Each row is a point on a tangle of strands that fork, close into loops and nearly touch. The rows are in no order.
In the rows, zero is written as 128.
Points whose rows are less than 40 apart are linked; no others are. Some points are linked to none.
z_639: 137,103,135,104,137,133,158,152,137,84,129,110,146,171,136,106,119,132,113,132
z_792: 115,136,135,168,135,122,130,158,104,183,148,141,110,146,138,152,141,138,149,124
z_582: 95,188,127,127,149,94,121,131,135,137,104,144,151,109,159,132,141,109,163,156
z_872: 123,153,107,163,141,120,116,128,124,157,160,149,116,154,144,148,140,166,170,110
z_89: 137,95,111,122,93,132,134,112,95,166,118,141,108,106,133,158,123,105,115,113
z_484: 110,150,112,148,136,130,110,120,114,143,129,150,118,69,124,147,129,117,112,143
z_869: 131,91,114,139,118,145,134,93,117,168,164,130,115,122,147,160,150,132,140,97
z_756: 116,159,86,129,123,142,103,108,123,125,127,124,145,54,120,156,117,138,110,140
z_935: 112,127,138,139,115,111,109,143,95,163,105,140,124,115,131,168,118,104,126,123
z_795: 144,131,89,127,131,141,116,91,151,117,167,103,135,122,107,99,105,170,112,132
z_598: 113,143,115,160,114,133,102,127,104,158,115,160,108,89,154,181,132,122,130,126
z_112: 127,138,113,147,127,113,116,113,117,156,138,157,114,121,132,159,140,143,142,115
z_651: 135,182,136,124,117,120,128,152,141,84,93,126,148,129,147,124,122,117,162,174
z_613: 149,113,120,129,134,146,129,102,133,126,156,114,120,119,103,96,123,150,99,133
z_584: 168,87,119,117,136,154,150,84,130,134,153,119,111,123,104,99,132,139,96,127
z_904: 112,143,137,167,120,124,110,140,97,169,128,145,113,113,147,185,121,122,139,130
z_111: 172,81,124,118,129,143,138,85,123,138,136,132,108,140,124,116,127,142,103,121
z_383: 132,103,121,146,109,141,128,86,113,161,148,140,107,96,147,167,144,116,127,106
z_455: 150,123,133,103,104,121,159,144,179,61,112,123,155,132,109,100,133,126,127,129
z_169: 162,98,181,127,126,133,144,142,104,163,122,119,94,157,153,137,127,132,134,115
z_697: 152,117,142,118,110,128,159,162,154,66,122,112,159,167,135,105,112,144,124,154
z_235: 125,120,115,109,119,148,124,138,121,129,125,114,123,86,94,122,134,125,102,128
z_91: 115,134,125,134,124,106,101,132,101,158,112,149,126,118,134,161,131,114,128,123
z_931: 112,118,127,97,121,132,118,160,97,120,103,124,130,108,136,151,134,92,115,134
z_856: 175,90,121,95,144,144,147,115,134,124,144,116,119,147,102,86,134,159,106,114
z_785: 132,146,143,92,128,116,146,126,154,92,128,110,146,141,126,105,132,133,149,144
z_274: 130,123,147,100,126,116,154,140,120,90,119,118,153,151,128,130,123,120,130,148
z_8: 124,163,142,116,114,137,136,142,146,77,98,120,148,110,133,128,134,114,142,155
z_190: 172,76,122,121,128,140,139,91,126,151,136,132,116,164,122,120,120,146,113,111
z_454: 144,106,142,113,130,136,164,154,147,74,131,109,150,174,138,102,109,139,117,145
z_808: 121,136,112,160,131,130,121,97,122,146,144,156,111,91,125,155,140,124,126,124
z_392: 116,126,128,158,126,127,111,151,113,162,127,135,118,150,134,146,128,135,128,114
z_998: 104,115,163,132,130,130,137,150,114,111,103,133,121,142,139,133,120,89,118,140
z_390: 120,157,166,142,127,109,145,160,120,101,99,153,134,151,133,122,121,99,151,171
z_593: 121,147,118,162,130,124,111,106,116,152,138,161,108,108,141,170,139,141,146,121
z_654: 135,146,123,106,133,117,147,148,163,87,129,116,141,186,139,91,120,145,159,157
z_391: 146,112,119,112,121,143,113,103,140,97,135,97,143,105,88,111,100,153,99,122
z_211: 122,110,151,122,143,122,162,150,141,108,123,133,129,189,128,100,121,124,131,126
z_44: 131,98,147,143,100,148,135,159,102,169,111,130,93,124,136,140,122,114,121,109
z_371: 121,116,122,101,124,131,114,153,102,125,108,125,120,112,134,138,134,106,107,132
z_781: 133,143,172,131,123,100,158,169,119,100,104,154,139,153,127,123,134,100,147,166
z_166: 139,105,113,166,126,155,130,113,125,156,159,134,113,160,150,139,131,159,135,115
z_176: 134,80,119,142,93,156,153,123,102,182,138,126,115,125,145,148,121,113,126,100
z_504: 149,79,111,144,116,162,132,93,131,152,144,132,110,143,150,135,130,141,113,106
z_281: 129,131,124,120,122,121,118,119,105,151,123,145,115,81,115,143,141,111,106,137
z_864: 139,99,113,102,102,138,139,112,100,153,123,135,102,79,115,142,142,103,99,127
z_328: 150,124,128,107,146,121,129,112,146,123,157,100,131,137,94,80,121,159,124,123
z_846: 122,128,104,112,119,148,114,134,128,119,126,109,139,93,90,121,121,133,104,122
z_192: 167,91,179,131,117,141,147,140,100,166,122,123,91,147,149,136,124,135,129,115
z_100: 97,173,113,120,138,113,113,132,151,124,114,107,173,92,116,125,121,112,152,135
z_469: 115,123,142,145,108,115,108,139,89,170,108,141,115,104,133,174,112,101,125,124
z_588: 100,169,106,118,131,120,111,132,163,109,109,104,172,99,114,119,120,113,147,131
z_563: 134,82,112,131,86,146,144,119,97,174,123,133,111,117,136,155,117,106,119,102
z_45: 119,111,116,156,114,151,118,93,114,153,150,143,103,89,154,172,145,115,134,108
z_919: 142,127,152,96,105,121,149,135,132,74,107,115,156,124,127,139,131,117,126,145
z_56: 130,119,154,107,107,142,138,135,140,69,104,114,147,84,112,135,133,104,103,127
z_544: 150,109,143,86,139,128,139,129,136,98,137,100,136,132,111,102,139,145,116,116
z_61: 175,78,123,125,134,142,144,109,130,154,137,127,121,180,115,113,115,148,117,103
z_844: 155,102,126,103,131,137,134,107,143,107,144,94,143,123,73,97,109,156,112,114
z_732: 96,165,138,142,147,93,100,132,114,147,108,151,141,121,154,159,128,112,144,128
z_339: 117,137,111,157,114,138,112,118,109,154,122,158,103,87,150,179,136,120,127,123
z_66: 119,126,109,99,113,135,107,133,124,104,102,113,162,73,86,137,119,110,112,114
z_660: 134,144,65,122,131,139,116,102,149,122,167,114,138,108,112,113,126,164,120,123
z_644: 139,96,106,110,103,138,140,105,107,156,128,137,102,89,119,136,143,106,101,119
z_817: 118,140,79,156,156,124,121,70,129,131,177,141,129,112,117,137,121,136,149,113
z_51: 119,129,129,137,133,124,100,138,118,132,120,134,121,149,144,126,122,130,116,122
z_988: 135,105,152,139,141,114,123,121,118,141,128,122,120,172,125,117,112,135,123,115
z_763: 122,140,112,152,127,112,111,129,114,161,136,151,121,139,137,158,135,146,145,112
z_385: 129,135,142,100,129,119,143,118,174,84,129,100,153,130,96,98,120,129,143,126
z_958: 140,105,102,129,124,154,134,110,129,139,141,129,105,110,114,108,137,136,95,127
z_494: 93,167,132,163,152,102,110,152,124,157,134,139,137,154,148,152,129,138,161,112
z_369: 116,127,109,159,114,145,118,106,114,151,134,154,100,85,148,178,143,115,128,116
z_667: 130,85,116,144,100,146,144,111,101,182,152,126,119,122,150,161,130,119,137,105
z_866: 127,131,131,115,142,132,105,130,124,116,127,124,118,123,136,112,136,132,109,134
z_102: 127,102,116,144,126,143,130,87,118,161,167,139,113,117,144,161,152,134,148,100
z_248: 134,97,140,95,130,128,164,154,127,89,124,107,150,158,128,121,123,123,113,133
z_137: 146,126,123,138,143,128,118,101,139,129,152,133,110,136,124,93,129,156,111,128
z_829: 120,122,177,129,137,115,151,139,134,136,114,132,116,186,134,120,136,129,143,115
z_124: 100,172,140,146,130,122,132,164,124,113,88,154,140,150,147,125,115,95,151,165
z_167: 104,159,111,161,143,129,105,130,119,146,122,165,115,70,135,152,133,121,123,134
z_63: 119,120,133,152,95,124,116,129,87,169,115,143,107,97,141,180,112,103,120,128
z_430: 115,159,124,124,136,125,108,113,178,98,131,93,156,121,115,103,102,130,144,140
z_702: 138,91,116,166,123,163,138,115,122,164,161,129,114,157,149,142,123,148,130,116
z_993: 114,134,125,143,133,121,101,144,118,146,121,137,124,149,140,137,127,131,126,113
z_4: 123,132,77,131,133,129,129,97,121,140,163,128,138,100,104,128,127,138,115,126
z_340: 105,173,125,121,125,138,133,143,161,99,99,116,152,102,123,116,130,110,149,144
z_927: 123,125,87,143,137,132,135,106,130,144,161,140,124,112,106,119,137,134,117,119
z_372: 118,127,132,91,118,142,126,161,108,100,99,115,137,99,138,149,143,95,116,135
z_12: 97,173,125,114,142,116,121,143,141,130,118,121,150,99,128,117,143,110,143,139
z_857: 122,149,106,148,145,112,114,121,138,147,149,159,114,126,122,120,145,147,140,111
z_214: 121,126,97,148,135,128,135,95,131,149,161,152,119,109,110,130,142,131,125,117
z_23: 106,119,150,120,123,135,138,156,107,100,102,126,131,130,140,143,117,83,114,148
z_240: 131,135,131,99,132,126,147,131,192,83,136,100,143,153,108,84,126,145,151,130
z_709: 144,124,153,131,123,120,166,186,138,82,119,131,146,167,130,100,123,123,132,160
z_725: 123,155,147,105,129,127,131,128,136,88,118,118,140,133,143,118,129,122,138,155
z_130: 89,142,163,137,122,130,136,165,120,135,89,145,119,140,146,147,136,91,136,130
z_743: 129,151,76,114,127,126,114,103,135,131,150,119,146,89,102,132,123,154,123,124
z_623: 147,123,142,121,112,122,162,181,142,75,119,119,160,165,128,110,117,128,130,155
z_377: 137,159,148,122,120,107,145,158,120,87,108,127,156,148,128,126,112,111,151,171
z_110: 144,112,126,123,155,114,124,123,142,132,140,120,126,198,132,88,120,156,131,103
z_937: 146,110,133,137,147,111,123,119,137,146,143,124,128,190,125,101,118,159,131,102
z_526: 92,177,119,135,142,110,119,144,144,124,107,145,144,152,164,122,124,113,154,149
z_152: 153,122,103,123,130,137,119,88,146,116,162,97,141,127,95,96,102,168,113,130
z_520: 122,137,101,110,120,142,100,129,141,110,126,105,151,97,99,118,114,140,113,119
z_811: 122,124,173,124,138,120,158,150,142,128,111,136,115,197,144,118,141,138,147,119
z_514: 116,183,126,120,125,127,129,153,145,97,95,128,146,123,150,121,134,115,159,167
z_335: 113,148,124,117,139,136,111,141,139,121,131,116,134,105,119,105,136,127,119,133
z_358: 137,124,110,140,126,132,112,120,131,139,136,148,106,138,137,118,138,148,114,119
z_943: 131,118,160,141,151,116,140,137,137,149,135,120,120,194,126,103,127,149,138,100
z_173: 86,178,121,145,141,101,117,149,139,138,105,151,148,153,161,131,124,114,160,140
z_861: 108,137,122,111,131,115,109,144,105,137,103,137,131,123,141,144,137,102,124,128
z_466: 123,124,154,172,135,133,118,143,118,160,139,125,110,163,142,129,127,145,130,120
z_803: 107,166,113,127,151,108,111,132,133,143,141,126,145,91,112,120,127,127,135,134
z_632: 120,127,98,157,140,129,134,82,133,144,169,151,121,115,112,133,140,134,140,106
z_451: 157,114,129,122,143,124,123,97,132,133,147,132,113,144,117,93,131,157,113,127
z_85: 125,153,149,100,135,115,134,119,142,93,124,114,143,145,139,113,126,128,142,153
z_645: 135,135,123,127,141,132,112,113,144,119,157,104,130,122,102,89,112,152,114,136
z_453: 96,189,120,127,137,109,135,138,155,125,99,115,164,91,125,122,135,105,170,159
z_786: 156,90,141,142,145,136,138,132,134,159,138,121,118,191,115,103,120,155,129,97
z_50: 139,107,142,98,127,140,117,138,110,99,118,111,120,110,132,130,127,119,101,139
z_43: 130,133,109,123,135,137,117,131,127,134,137,136,113,110,116,107,140,137,105,129
z_306: 136,119,111,127,130,144,121,121,127,132,139,134,109,114,115,104,140,140,101,131
z_141: 158,100,124,121,130,152,140,96,127,126,149,110,118,116,98,101,121,146,95,133
z_74: 114,143,138,173,129,119,120,143,94,176,140,143,113,122,141,177,127,128,147,134
z_113: 117,173,124,164,152,102,100,124,117,152,142,157,123,129,147,162,130,155,173,117
z_774: 90,148,146,137,127,127,135,166,113,127,86,148,133,140,138,142,131,82,138,145
z_108: 94,180,121,127,139,111,124,128,150,125,106,109,173,86,122,126,126,107,159,148
z_250: 116,121,121,105,113,144,114,141,134,88,101,109,155,80,91,129,120,103,108,113
z_900: 149,152,137,101,109,108,147,147,163,76,111,122,154,140,118,113,131,129,157,149
z_569: 119,156,111,152,147,107,112,116,139,148,149,163,115,121,126,134,142,150,152,113
z_287: 116,139,155,151,149,97,129,122,147,145,145,120,132,198,136,104,118,150,149,113
z_452: 101,164,127,104,140,124,122,145,126,121,109,127,142,110,142,125,148,110,135,141
z_304: 138,132,131,113,140,120,121,110,152,116,155,91,138,132,95,87,114,150,127,128
z_154: 140,120,151,92,135,126,130,123,120,96,126,107,136,127,127,121,131,129,117,134
z_488: 120,123,128,164,123,129,125,149,107,177,140,136,112,145,134,153,133,139,139,116
z_521: 114,135,125,122,131,108,102,142,106,149,111,144,131,122,136,148,135,112,124,121
z_687: 128,137,121,105,147,117,141,136,163,97,137,116,133,195,145,84,116,145,149,143
z_60: 146,111,148,94,96,119,159,143,134,77,108,115,164,127,124,141,133,121,116,137
z_143: 129,113,112,144,111,125,124,123,108,167,132,143,117,133,135,161,133,131,131,111
z_735: 144,98,145,92,107,124,166,153,127,83,113,106,162,135,126,142,130,116,109,134
z_994: 142,141,145,115,110,106,155,161,124,82,110,123,164,145,122,133,121,116,141,160
z_731: 94,178,124,126,150,93,113,134,131,138,107,146,148,125,159,134,140,111,153,139
z_367: 123,116,118,155,130,140,126,85,121,156,161,144,108,112,137,162,151,133,147,106
z_852: 140,118,98,113,113,154,109,106,139,103,135,104,140,100,94,114,107,152,98,120
z_575: 126,116,169,125,135,126,162,156,147,110,108,147,116,199,148,106,134,136,141,129
z_542: 141,110,158,149,117,145,133,159,103,175,127,128,82,142,160,137,136,133,130,125
z_672: 115,123,92,160,149,132,128,71,132,139,177,146,125,115,111,136,133,130,147,104
z_666: 147,110,183,141,132,128,134,140,109,162,125,122,96,162,151,133,133,139,134,122
z_715: 129,143,134,98,150,111,137,120,172,109,148,100,134,156,118,82,135,147,149,133
z_790: 115,132,159,141,147,106,138,128,141,142,134,123,129,194,130,106,122,140,145,111
z_730: 123,143,73,138,148,127,122,72,125,129,179,133,134,100,119,136,124,139,135,122
z_324: 132,86,122,162,116,166,150,126,115,179,160,127,109,148,151,140,126,135,133,114
z_379: 126,108,154,123,149,117,150,140,132,125,124,126,126,183,123,107,122,126,126,107
z_619: 145,101,153,140,152,133,140,139,139,147,135,120,117,194,122,99,124,150,129,97
z_760: 146,92,105,138,116,154,134,95,134,146,143,142,103,129,140,123,141,138,108,115
z_545: 112,109,154,141,122,136,120,158,111,143,105,128,107,140,134,137,119,106,116,114
z_920: 111,147,127,118,133,139,111,138,146,112,131,105,137,102,113,103,125,129,119,130
z_354: 131,126,150,121,126,115,170,174,130,93,116,137,147,168,123,110,125,113,138,157
z_675: 108,180,128,118,128,133,133,148,156,104,102,123,149,110,138,117,139,114,151,153
z_279: 131,120,118,132,109,121,115,111,101,160,116,151,107,98,135,165,131,114,115,129
z_700: 119,153,114,142,146,112,116,117,119,148,143,153,124,90,113,132,135,129,123,133
z_981: 127,144,105,162,141,127,112,129,131,150,155,147,115,156,144,138,137,169,155,110
z_630: 153,110,129,100,141,132,137,119,148,111,149,95,138,132,84,85,122,159,117,112
z_3: 127,116,148,107,117,151,123,139,135,83,115,107,137,86,106,126,131,116,103,124
z_778: 131,113,180,138,140,117,140,134,127,148,120,120,113,175,128,121,130,132,135,109
z_887: 140,89,108,117,101,140,129,130,98,153,110,137,104,115,132,145,124,110,105,114
z_227: 145,99,146,158,117,155,146,146,104,183,144,134,85,144,161,132,133,136,132,129
z_271: 137,83,103,119,104,144,141,93,115,159,139,135,105,97,129,138,147,106,107,105
z_346: 144,108,130,132,133,130,111,114,117,133,126,131,109,150,132,123,118,142,109,124
z_707: 125,139,138,110,124,119,130,112,169,78,120,103,159,119,97,104,110,119,135,130
z_458: 99,190,124,122,134,108,134,142,148,123,94,129,160,98,136,126,142,105,168,162
z_460: 121,128,106,100,112,138,112,129,122,119,114,110,152,80,81,137,118,125,108,119
z_898: 101,164,142,167,144,106,104,141,103,165,126,145,129,126,148,175,123,130,151,124
z_362: 115,147,123,161,137,111,112,141,106,166,141,145,125,141,135,163,132,145,155,117
z_631: 176,90,121,103,144,133,140,109,130,132,143,124,113,155,112,92,134,154,110,117
z_389: 125,139,110,123,133,121,114,131,124,145,133,146,117,115,122,120,146,131,117,123
z_165: 116,180,134,141,132,118,128,163,127,101,93,140,145,149,149,119,109,105,158,180
z_6: 135,109,101,153,125,151,128,106,131,154,153,142,113,149,147,142,144,157,136,105
z_65: 134,110,115,100,118,145,126,142,110,134,117,125,111,91,109,129,143,119,98,129
z_90: 138,123,171,125,111,111,170,168,114,92,105,139,144,137,126,137,131,93,125,168
z_67: 90,173,135,140,148,90,108,132,119,144,104,150,151,126,158,151,130,109,151,135
z_24: 108,135,180,139,123,125,142,148,124,118,92,148,115,155,148,136,132,100,136,147
z_896: 116,134,135,95,104,139,135,160,115,90,87,117,152,89,133,160,148,90,122,137
z_537: 136,77,106,142,122,161,134,99,126,166,167,128,117,136,154,147,146,139,136,89
z_96: 133,120,151,94,125,122,144,129,123,84,119,108,149,129,131,131,133,122,122,139
z_443: 105,164,119,160,142,122,95,132,116,146,112,167,114,84,150,161,136,127,135,129
z_410: 177,78,124,112,127,152,147,83,124,137,143,128,105,126,118,112,128,135,95,125
z_999: 145,134,136,97,116,126,156,144,168,70,123,112,148,153,127,100,133,144,142,135
z_34: 133,123,162,118,109,116,161,160,111,88,107,124,153,132,127,146,120,99,122,165
z_564: 130,111,148,100,124,137,128,142,112,90,111,109,133,113,139,141,131,110,106,139
z_255: 122,132,130,173,137,131,111,140,123,156,150,133,117,164,142,133,124,155,138,117
z_818: 141,125,151,98,140,122,130,118,141,107,140,102,134,125,105,98,131,141,123,126
z_567: 127,131,71,130,139,128,127,82,123,133,172,127,141,100,110,135,128,138,121,123
z_423: 168,96,127,99,143,144,144,121,141,114,149,102,124,132,88,81,129,161,109,113
z_853: 140,132,125,133,148,126,115,107,145,124,160,120,118,126,112,86,120,154,117,135
z_705: 97,130,173,137,119,133,133,162,123,132,91,142,109,145,154,145,138,96,134,132
z_561: 115,138,142,170,131,118,128,147,93,185,148,143,108,130,138,168,135,127,152,132
z_638: 133,122,100,133,129,152,124,112,131,125,151,113,128,111,100,104,119,149,99,135
z_681: 127,148,147,104,144,115,130,112,162,108,143,101,137,137,114,90,127,138,141,136
z_321: 160,85,170,147,114,151,143,134,110,168,123,125,89,142,137,132,116,129,124,118
z_950: 123,151,100,111,133,127,87,114,176,94,124,99,154,108,116,106,107,138,132,126
z_503: 125,121,148,104,113,139,139,147,112,82,105,113,143,116,141,149,125,103,113,151
z_496: 125,154,88,122,121,134,109,87,125,123,139,122,145,62,114,153,121,146,112,134
z_408: 142,97,139,146,127,135,115,125,113,143,121,129,109,152,130,128,108,131,109,121
z_886: 113,143,122,110,135,127,114,143,124,133,125,121,135,92,108,120,143,121,118,130
z_827: 93,165,144,164,150,100,111,148,113,164,133,141,136,142,145,162,128,130,159,117
z_21: 117,154,114,169,132,136,113,110,110,153,142,157,107,111,152,178,136,141,155,123
z_163: 103,167,120,119,146,112,114,138,138,136,127,119,149,97,120,117,139,119,138,135
z_433: 121,140,145,117,128,130,123,117,159,83,124,101,152,108,104,107,111,120,129,129
z_568: 132,134,151,105,106,132,141,141,124,74,101,117,151,111,138,149,130,108,119,150
z_171: 170,102,125,115,142,126,133,97,130,134,148,128,116,153,113,95,133,159,112,120
z_249: 154,83,161,147,109,152,141,135,109,161,119,126,92,137,132,133,108,122,116,116
z_719: 142,142,168,128,118,102,162,178,113,93,106,145,146,146,125,129,132,100,138,170
z_266: 85,171,135,159,149,104,115,153,136,152,127,141,139,162,155,140,126,127,161,116
z_772: 110,153,93,132,124,141,104,118,114,130,122,124,145,55,113,156,115,127,106,144
z_854: 158,84,132,105,120,143,125,129,101,120,117,121,104,115,129,127,117,124,92,133
z_690: 114,143,128,161,122,121,97,131,98,161,118,151,118,106,150,181,121,122,132,130
z_540: 138,132,148,109,137,131,118,120,139,107,142,104,126,118,111,99,129,140,115,133
z_447: 133,128,89,123,122,152,114,113,138,117,145,103,139,107,99,112,110,156,103,125
z_41: 128,112,115,152,110,131,132,116,102,173,146,137,117,131,141,169,135,129,142,116
z_382: 118,143,141,116,130,138,119,126,151,91,126,99,147,105,108,108,119,123,124,131
z_483: 156,150,135,106,102,102,149,150,171,67,103,124,152,135,114,110,134,127,151,143
z_995: 123,127,128,121,135,127,104,135,119,124,120,132,116,135,142,120,130,125,112,128
z_893: 109,164,162,150,127,118,139,162,123,108,93,158,131,152,143,123,121,96,147,167
z_828: 163,97,134,95,155,143,140,131,144,93,143,101,126,165,131,87,123,157,105,115
z_156: 114,162,134,124,142,122,114,117,172,101,141,96,146,124,118,99,112,131,143,146
z_976: 127,129,121,130,115,122,110,114,107,152,119,153,107,82,130,157,136,113,107,137
z_724: 124,144,101,113,126,136,91,123,156,101,126,104,151,106,108,110,109,140,120,120
z_420: 131,109,121,96,120,141,117,150,102,127,111,126,111,97,123,135,139,113,104,131
z_550: 91,160,136,138,128,123,136,165,117,121,87,150,143,144,141,135,124,84,144,156
z_929: 114,112,128,134,123,129,111,153,105,146,111,133,115,137,131,139,123,113,113,115
z_789: 169,79,131,133,137,141,143,124,131,156,138,127,123,187,113,107,115,149,121,99
z_27: 144,94,99,143,135,160,141,83,137,135,165,119,121,121,113,100,127,140,94,125
z_197: 127,97,119,149,104,139,143,113,97,179,149,130,115,120,144,169,129,119,137,113
z_934: 133,134,142,111,142,132,114,122,129,109,135,118,121,121,130,103,133,135,112,136
z_590: 102,165,111,120,124,131,123,135,165,96,99,110,166,99,113,117,118,105,146,133
z_476: 151,84,143,149,115,147,130,124,110,152,121,126,105,144,128,132,104,128,111,118
z_814: 130,78,94,135,128,155,140,89,133,151,162,131,116,106,117,119,146,116,108,97
z_82: 97,191,125,122,146,98,130,135,139,132,101,136,154,100,150,126,143,109,163,165
z_589: 145,127,132,141,146,101,109,107,138,139,147,130,125,180,135,106,120,161,136,110
z_755: 150,136,131,104,105,110,156,144,177,63,109,124,158,126,101,100,131,117,138,136
z_80: 162,90,137,98,138,124,130,119,109,120,129,117,117,141,121,118,123,139,105,125
z_599: 116,123,136,110,117,149,117,141,138,88,112,106,145,86,102,123,127,111,107,119
z_355: 135,104,153,145,103,147,138,166,98,178,119,129,84,130,150,140,133,123,130,115
z_706: 105,149,103,139,124,146,109,128,107,140,120,129,134,52,113,154,118,114,101,150
z_318: 124,138,120,113,130,125,119,132,111,145,126,133,127,83,107,134,144,116,112,136
z_29: 119,155,111,117,133,121,98,106,183,89,124,95,157,120,116,105,101,130,140,135
z_475: 134,90,119,137,98,141,132,88,106,166,142,137,109,96,148,164,139,110,125,103
z_918: 130,115,112,126,110,120,120,123,105,159,120,147,110,119,132,156,137,121,118,118
z_168: 144,113,116,140,128,136,110,115,124,137,129,139,107,143,137,120,131,149,111,121
z_199: 138,100,100,134,120,149,131,107,130,144,136,141,102,122,128,122,147,136,105,117
z_845: 125,114,127,154,90,134,125,120,91,171,123,139,110,100,146,180,112,108,123,122
z_316: 122,155,143,114,144,114,126,111,171,106,146,97,140,131,116,93,118,137,146,141
z_446: 113,143,183,139,120,118,145,149,124,117,91,157,116,164,149,137,134,108,148,151
z_517: 146,75,110,144,116,168,135,98,129,159,155,126,114,140,156,139,132,139,121,99
z_603: 126,97,132,142,100,140,133,150,99,169,112,132,103,129,127,147,118,110,122,109
z_28: 123,140,115,144,132,114,121,106,119,151,138,157,115,96,120,142,141,128,123,129
z_409: 128,137,113,161,134,126,105,129,127,151,143,142,116,157,145,135,132,162,140,110
z_547: 128,103,104,144,126,143,140,93,135,153,155,149,113,119,128,138,157,133,130,99
z_289: 150,105,134,88,147,135,141,134,143,98,137,101,131,152,119,90,135,151,114,113
z_370: 122,117,103,142,122,132,134,89,116,148,150,140,116,85,110,143,137,112,108,124
z_471: 154,123,134,105,106,125,156,149,172,60,115,118,156,145,126,104,131,142,130,137
z_13: 163,86,132,110,130,134,125,115,107,126,122,125,110,132,124,125,113,131,99,129
z_9: 129,124,108,123,124,122,115,125,113,150,125,149,111,119,126,137,144,129,116,119
z_802: 113,159,120,137,145,111,114,123,119,144,136,141,135,83,110,128,128,128,123,139
z_493: 110,145,114,139,130,135,113,123,108,145,128,139,124,61,114,149,125,113,105,149
z_539: 112,147,144,127,146,97,131,121,145,122,130,130,139,188,140,105,116,129,149,137
z_59: 105,116,156,138,128,131,122,153,113,126,101,130,117,141,138,132,119,95,115,125
z_343: 148,105,146,97,139,124,128,122,112,107,128,109,124,134,126,119,129,134,109,131
z_17: 130,136,133,101,128,121,147,126,183,86,132,103,150,143,99,90,125,136,148,126
z_689: 137,89,110,106,102,140,126,138,94,146,109,134,103,105,128,142,120,107,104,120
z_210: 144,170,143,121,117,106,135,156,131,83,102,123,155,138,136,131,114,116,159,176
z_830: 142,91,138,167,119,161,150,133,113,180,155,131,94,148,150,133,125,136,128,125
z_796: 131,106,140,113,152,113,138,132,128,121,130,117,132,182,125,105,117,131,123,112
z_97: 115,136,143,117,140,124,118,130,117,105,118,124,133,149,147,121,121,112,120,142
z_270: 124,126,146,104,106,146,135,147,138,70,95,115,146,84,120,142,142,97,109,130
z_432: 103,158,119,136,144,100,99,140,133,145,122,148,132,142,151,135,134,128,142,116
z_134: 135,166,145,120,111,124,137,132,164,74,103,121,148,112,121,119,123,115,152,158
z_771: 113,165,129,154,146,107,93,126,119,145,121,163,120,101,151,160,134,130,140,128
z_387: 126,113,162,126,139,127,166,159,147,101,115,142,122,189,138,97,125,129,134,136
z_930: 116,166,125,167,147,108,105,130,106,160,144,149,124,135,145,168,127,153,168,123
z_990: 122,166,119,156,151,103,107,117,131,150,144,161,117,123,136,145,138,152,163,115
z_776: 107,168,133,156,146,97,96,131,115,153,120,156,135,119,152,162,129,131,150,123
z_978: 132,112,100,145,123,139,129,101,130,153,149,152,110,129,134,143,153,143,134,104
z_890: 138,108,141,125,145,109,123,118,120,135,130,122,125,173,126,112,114,138,120,114
z_813: 153,105,123,109,123,139,124,101,138,101,138,95,142,113,75,106,103,156,104,119
z_512: 143,99,134,101,129,140,116,135,103,110,116,116,113,115,133,131,123,121,97,136
z_728: 131,118,129,122,159,119,131,129,153,116,138,113,125,203,142,81,111,152,131,113
z_347: 146,127,149,112,98,111,161,166,121,84,106,120,167,138,117,142,124,111,126,157
z_746: 135,80,99,144,131,161,138,88,141,149,163,133,116,117,128,118,150,127,114,94
z_272: 136,135,71,128,130,144,115,92,151,118,173,110,135,117,117,106,120,167,115,125
z_602: 81,176,127,154,146,102,115,148,139,145,114,149,146,157,158,139,125,121,162,127
z_956: 139,92,112,90,97,133,131,143,85,141,106,132,106,89,122,148,126,99,104,124
z_486: 130,148,72,117,129,131,112,111,142,127,154,116,145,102,105,120,119,159,121,124
z_703: 107,180,126,131,141,114,116,137,151,111,111,135,141,153,164,113,122,119,159,169
z_798: 125,162,143,111,120,133,134,138,135,85,106,121,144,125,144,125,128,119,142,160
z_820: 130,155,87,115,122,124,107,93,133,127,139,120,149,70,105,144,125,152,120,128
z_164: 131,113,170,145,141,117,131,127,122,148,124,121,115,172,126,120,121,132,130,115
z_189: 128,91,100,150,133,155,135,91,145,148,166,141,112,124,125,125,156,137,128,93
z_519: 138,165,143,118,120,109,138,128,177,81,110,120,150,124,110,110,120,120,162,156
z_207: 131,133,104,145,134,128,114,119,135,144,144,155,109,134,131,119,146,151,127,112
z_204: 121,117,114,160,130,135,127,82,123,150,156,150,108,96,127,152,146,123,129,109
z_552: 134,116,171,159,133,135,128,142,115,164,134,122,96,158,144,129,130,141,132,124
z_247: 113,175,132,131,134,117,125,147,133,102,103,136,143,150,153,119,112,112,153,175
z_136: 132,137,140,151,153,97,113,115,143,147,154,123,130,195,138,107,117,163,149,109
z_226: 144,91,143,88,121,125,159,147,121,92,120,103,152,139,128,135,130,120,106,127
z_971: 129,141,130,98,144,124,144,131,184,95,141,100,135,165,124,80,133,150,151,134
z_489: 124,121,149,113,124,113,165,157,121,95,118,130,150,160,122,120,122,111,133,154
z_421: 137,147,141,95,120,116,149,134,165,85,122,113,148,146,121,108,135,136,154,144
z_106: 138,107,119,92,103,133,131,131,94,144,113,131,106,76,115,149,137,103,103,131
z_183: 123,129,126,113,153,112,139,132,156,108,135,121,132,202,142,86,114,143,144,129
z_712: 122,106,126,139,107,129,119,150,101,165,110,137,110,131,125,150,119,112,120,111
z_765: 107,144,125,102,137,121,114,148,111,129,106,131,137,117,142,135,143,106,124,133
z_961: 121,134,140,102,102,144,139,154,134,78,85,120,149,83,123,148,147,92,116,132
z_511: 136,80,103,125,116,150,144,90,125,161,148,135,110,99,127,130,151,108,106,99

How many points has the smallest loop of links through each point below? Write - if it is on no loop.
z_137: 11
z_372: 16
z_575: 11
z_503: 12
z_697: 14
z_632: 8
z_746: -
z_455: 7

A tip is a point with one link. Name the tips that can be reached along the links from each point below, in the order of the rows.
z_542: z_23, z_845
z_514: z_152, z_446
z_369: z_828, z_475
z_990: z_872, z_21
z_619: z_654
z_900: z_519

Name the points in between on the shortest way along the links from the first point to the second, in order.
z_808; z_504: z_204, z_367, z_102, z_869, z_537, z_517
z_978; z_814: z_547, z_189, z_746
z_471; z_85: z_999, z_421, z_785
z_183; z_589: z_728, z_110, z_937
